Points on a hilly landscape, in no order, each with its height.
A ball rolls from a point to the lowest of its 2 nearest points, and stops where none of them is lower. Distance is the straight distance between rows; heights are no part of it.
q_612: [  6  -8 -11   0 -22  -4   0  10   4 -14   7  -1 -15 -10  12  15  -6   1
  14  -8  -6  22  10  -3  -7]  (h 579)
q_794: [ 12  14 -21  40  -9  -1 -11   9   0 -15  32   4   1  -9  20  -4  -3   8
  -4   2   3  19 -14 -16  -4]  (h 280)
q_243: [ 10  -7  -8  11  14  -7  -4   1   1  15 -27   7   1   6 -12 -18   7 -18
   6   4 -20  -8  22   4   4]  (h 680)
q_649: [ -1  24 -12   3  12  14 -10  -8  -9 -13  14  10   5  -1  -3  -4   2   4
   3 -13  12 -10 -20   0  -1]  (h 416)
q_269: [ -3 -19  25 -12   7   9  -9  -9 -15   8 -32   1  12  -4 -15 -23  14  -8
  10  12  -5 -30   5   0   1]  (h 648)
q_434: [-14  10  10 -34 -15  -3   0   7   2   2 -16 -17  -6  10   9  15  -1  14
  -1  -3   9   2 -14   4  -4]  (h 703)
q_883: [ -5  27  -9 -19  -7  13 -23  -1   0 -12   2  -9  -3   7  11  16  -8  11
   7  -9  20  13 -33   3  -2]  (h 619)
q_40: [-12  -7  33 -36  -6 -12  -1  -6  -4   3 -27 -11  -2  -2  -4   3   3  11
   5  16   2  -4 -13   5   3]  (h 806)
q_444: [  0 -12   3  -1   2  10  -7   8  13  15 -12   7  11   2  -6   4   2  -2
   5  -2  -7  -5  10  -5  -5]  (h 743)
q_720: [ -2 -17   5  27   2  -5   6   8 -10  10  -8  -6  -2   7  -2  -5   3 -18
 -16  15 -23 -12  26   3   1]  (h 339)
q_992: [  3   1  -4  -3  10   3   2  -8   5  -2 -16   7  11  -1 -18 -13   8  -9
  11  -6  -4 -12   1  12   5]  (h 720)
q_977: [ 11   0 -21  15  -7  -2  -1   7  -1 -15   9   5  -2  -2  14   6  -5 -12
  14 -15  -6  15  14  -7  -6]  (h 521)
q_631: [  4 -16  -3   9  -6  -1   0   9   9  10 -10   2   0  -2  -4   9   3 -18
  11   6 -14  -2  23  -7  -7]  (h 729)
q_857: [ -6  -8   8 -31  -5  -7  -8 -13   0  -3 -22  -3   6  -5  -9 -12   1  -6
  19 -11   8  -9   1  -1   3]  (h 659)
q_228: [  3   7 -11  17  -4   4  -1  -1   5   2  24   3  -7  -6   4   9  -3  13
 -17   2   3  15 -17  -3   0]  (h 336)
q_657: [-11   1   6   4   9  11   5  -4   0  -6  11  -8   5  -6 -13 -14   3   5
  -7  -3  11 -13 -10  10  12]  (h 178)
q_762: [ -3   5  -5  -7   6   2   4 -10   3   5  -8   4   3   2 -10  15   1 -25
  14   0  -1 -14   9   0  -6]  (h 503)
q_201: [ 13  -2  -6   3  10  -5   7  -6   2   0 -23   7   3   0 -18 -11   4 -20
  15  -7 -18  -3  17   3   1]  (h 698)
q_993: [ -7  -7  10   1   5   4   4  -9  -6  -1 -14   4   3  -1 -26 -21   8  -7
   2   7   2 -14   6  15   7]  (h 736)
q_138: [  4  19  -3 -42 -12   4 -11 -11   2  -6 -16  -7  -2  -1  11  13 -12 -10
  17 -22   8   7  -8  -4  -4]  (h 735)
q_877: [  4  23 -16  21  10  11 -18  -4  -9 -17  10   9  13  -1  11  -3  -2   6
   7 -13  13   8 -25  -9  -7]  (h 326)
q_844: [  2  16 -19  -2   6  13  -5  -3  -2 -12   4  -1  10  -6  -1   5   5  -6
   7 -21   4 -14 -16   1   0]  (h 347)
q_235: [-13   0   5   8 -15   2  14   2   5   2   7 -10 -14  -3   3  10  -5  17
  -5  -6   1  10 -10  -9   1]  (h 524)
q_359: [-11   1  35 -27   3   9   4  -8  -7  -2 -15   1  -6  -1  -8  -7   4  22
 -13  10   7 -19 -13  23   0]  (h 580)
q_118: [  6  -9   1  15 -17  -5  14  14   9  -3  25  -6 -13 -10  17  13  -3  16
  -4   4  -5  21   9  -7 -11]  (h 593)
q_161: [ -7 -15  10  22  16   5   2   7  -5  14  -6  -1  -1   5  -7 -15   1  -7
 -16  15 -13 -22  20   4   8]  (h 317)
q_425: [-12 -10  37 -33 -14  -3  -7  -7 -15   2 -30 -10   0   3 -11   2   6  11
 -16  28  -1  -6 -15  16   4]  (h 836)
q_142: [ -5  -9  14 -15  -1  -4   0  -5   3   9 -10   6   6   0  -7   3   4   2
  -9  14   3  -9  -2   6   2]  (h 553)
q_62: [-11 -17  13  -8 -27  -5   4   9   6   7 -10  -9  -8   0  18  23  -1  10
  -4  10  -2   3   5   3 -10]  (h 692)
q_289: [  4 -25  13   6  -7  -3   3   6  -2  14 -16  -2   4   4   4   6   3 -11
   9  16 -17   0  25  -8 -13]  (h 719)
q_39: [ 5 -3 -1 20  8 -1 13  0  8  6  6  5  3  5 -8  1  1  1 -5  1 -3  9  9  4
 -4]  (h 455)
q_74: [ -3 -27  18   3 -17  -1   5   6  -1  11 -11  -2   0   1  13  13  -3   0
  -6  17 -14   1  15  -4  -8]  (h 709)
q_951: [ -7 -20  12  20   4   3   6   3   8  16  -4  -8   6  -4  -8 -19   0   5
 -18  10  -6 -10   5   4  11]  (h 286)
q_222: [ -4  -1  -3 -14 -14  -7   6   3   5   7  -1  10  -2   2  11  10  -6   1
   4   0  -1  -3   3 -10  -2]  (h 641)
q_697: [ -2  -7  11 -10   2  -6   3 -10   2   9 -23   5   4  -2  -3  12   1 -14
   8  14  -7 -19   8   1  -4]  (h 526)
q_125: [ 10  13 -21  24  14   4  -3   8   3   7  15  11  11   8   3 -14  -3  -5
   2  -3   4  -1   2 -10   2]  (h 311)
q_429: [ -3   5  16   1  12  -2  20  -7  -4   3  10  -4  -3   0 -11  -2   7  15
 -13  -5   6   3  -5  -4  -4]  (h 458)
q_350: [ 10  24 -15  16   9  11  -3  -3  -1  -2  18  10  14   4   9  -2  -5  -2
  15  -8   8  10 -14 -15  -1]  (h 226)
q_367: [ -9  16  -1 -20  -9   4 -13  -3   4  -8   2  -1   2   6  -1  15  -3   6
  -2  -1  19   3 -15   9  -3]  (h 536)
q_974: [ -8  -7  -1   4 -16  -9  12   4   7  -9   7  -3 -20  -6   9  16  -9  10
   5  -4  -1  17   5  -2  -4]  (h 556)
q_36: [ -1  16 -11   1  -9   1  -8  -1   3  -8  13   4  -7  -2   8   9  -7  18
 -11  -6  11  18 -24   0   1]  (h 408)
q_939: [  1  11  -5  11   6  -1   9  -6   4   1  15   1  -3  -1 -14   2   6   6
  -5  -6   5   8 -12  -4   0]  (h 405)
q_360: [  8  14 -25  21  -7   1  -9   0 -15 -19  20  -1   3  -5  17   5   1 -10
  13 -16   4  17 -10 -23 -10]  (h 468)
q_910: [ -4 -13  12  -3  12 -13   3  -6   4   6   4   3   9   3  -4  -5   3  -5
 -10  18   3  -9   6   7   4]  (h 576)
q_453: [  6   2   6 -23   8   3  -1  -9   1   9   2   8   2   5 -10   7   4   9
   4  -5   8  12  -7   0  -3]  (h 560)
q_157: [  1 -14  -4   1  -4 -13  10   2   1   8   1  10   1  -1  21   3  -8  -4
   2   4  -5  -3  12  -3   5]  (h 622)
q_915: [ -2   3   3  18  24   1   6  -5   2  -2  18  -8  -1  -2 -13 -21   2   0
 -16   4   4 -14   2  10  14]  (h 86)
q_866: [-11  10  17 -45 -10  -2  -7  -3   5  -2 -26 -17  -7   5  -4   3   0  12
   9   3   9  -2 -20  10   2]  (h 757)
q_15: [  1   8  12 -25  16   9  -6  -9   0   0  -1  13   5   5 -19  -1   5  15
  -2  -2  14   0  -9  12  -1]  (h 578)
q_458: [ 14  11 -17  -8   4  -3  -5  -5  -1   1   9   1   0  -2   4  11  -1 -18
  16 -16  -1   4   3 -22  -7]  (h 439)
q_456: [-10  -7  17   3  -6  -3  18  -2   2  12  -1  -9  -5  -1  -6   1   0  17
 -14  -1  -2   5  -2  -8  -2]  (h 493)
q_301: [  3   7 -16  34  18  -3   8   4   1   4  26 -12  -2   2  -2 -16   2 -10
 -11   1   0  -6   3   5  13]  (h 196)
q_280: [  6   3 -23  20   6  -5   1   5  -5 -10   6   2  -4   7   0  -4  -1 -23
   8 -10  -6   9  23  -1  -1]  (h 473)
q_538: [  7  11  -7 -22   1   1  -4  -7   0   5   9   3   1  -1  -2  13  -4  -3
  13 -11   5  12 -10 -12  -4]  (h 506)
q_316: [-10 -11  34 -21   2   8   0  -5  -9  -3 -20  -2   8  -5 -13 -17   5  11
  -6  11   1 -22  -7  17  10]  (h 607)
q_179: [ -6  12   1 -11  -2  -2  -5  -2   5  -5  10   6   2   2   1   0  -4  16
 -14   0  16   4 -15   8   3]  (h 479)
q_100: [  5   7 -22   8  -5   2  -8  -1 -14  -7  21  -5  -2  -4   5   6   4  -8
   0 -12   5   9 -14 -14   1]  (h 538)
q_49: [ -3   2  -9  -3   5   0   0   4  -3 -13   4  -5   5  -5   6  12   5  -1
  -3 -15  -4  -9  -4   1  -4]  (h 247)
q_923: [ 11 -11  -5  28  11  -8  12  10  -4   7  10  -6  -7   7   4 -12   2 -11
 -19  10 -17  -1  26   6   7]  (h 374)
q_326: [ 11  14 -20  20 -22  -4 -14  10  -7 -21  25   3  -3 -11  20   6  -7   5
   8  -3   4  24 -16 -23  -9]  (h 375)
q_751: [ -1   7  -6   7   2   2  11  -4   1   1   0  10   4   7 -11   8  -2 -13
   0   4  -2  -5   9   2  -1]  (h 481)
q_198: [ 16 -13  -8  27   2   1  13  19   0  -2  18   0  -9   1  14  -4  -3   0
   2  -1 -15  21  21  -4   1]  (h 453)
q_252: [ -9  26   2 -31  -3   7 -16   2  -5 -13  -5 -10 -10  13  15   4 -10  23
  -2  -7  24  12 -28  15   6]  (h 697)
q_869: [-14  -9   8  11  -4   7   3   2  12   1   2 -11   7  -3 -13  -8  -3   6
  -9   4   3  -8  -3   8  12]  (h 239)
q_952: [  8   3 -21  23  -6   3   2  10   9  -2  20  10  -9  -6   9  10  -8   4
 -13   7  -9  12   2   3   1]  (h 271)
q_957: [-10 -15  27 -23   4   0  -6 -13 -10   1 -26   1   6  -2 -12 -14   2  -4
  11   8   2 -18   3   2   4]  (h 631)
q_42: [ 12   8 -28  33  -2  -1  -8  14   7  -9  24   7  -5  -6  13   1   1   4
  -6  -2  -2   9   0 -10  -9]  (h 197)
q_594: [ 18 -16 -10  32   6  -4   9  26   6   6  16  -6 -15   1  12  -7   1  -6
  -7   9 -21  10  33   5  -3]  (h 418)
q_575: [-11   1   9 -22 -21  -5   4   2   4   9 -15  -7  -8   2   7  16  -8   7
   2   4  -1   1  -5  -4  -2]  (h 667)
q_761: [ -5   5  17 -23   3   6  -3  -7   0  -9  -1   4   3   1  -7  -5   6  18
 -15  -1  14  -6 -15  19   3]  (h 535)
q_28: [  1 -20   7  -2  11   0  -8  -6 -11  16 -30   2   8  -1 -14 -20   8 -16
  13   4 -14 -18  17  -4   4]  (h 664)
q_603: [ 10   7 -18   1  12   0  -7  -3  -2   4   4  11   6   4   1  -7   3 -12
  10 -13   0  -4   6 -15  -2]  (h 376)
q_386: [  8  -2 -17  22  21 -11   1  10  -7  -2   6  -5  -3  11   5 -16   2 -16
  -3  -5 -10  -1  23   5   7]  (h 425)
q_56: [ -1  10   2 -39  -7  -4  -5 -14   4  -6 -16   0   4  -3  -1  -3  -6  -5
  18 -16  10  -3  -8  -1   1]  (h 691)
q_563: [  0 -22   4   5   7 -18   7   2   8   7  11   3   2  -1  11  -3  -4   2
 -15  14  -5  -2  14   5   8]  (h 601)

For each start below, name the point where the ball stops.
q_992 => q_42
q_720 => q_915
q_883 => q_42
q_138 => q_350
q_252 => q_42
q_453 => q_350
q_993 => q_42
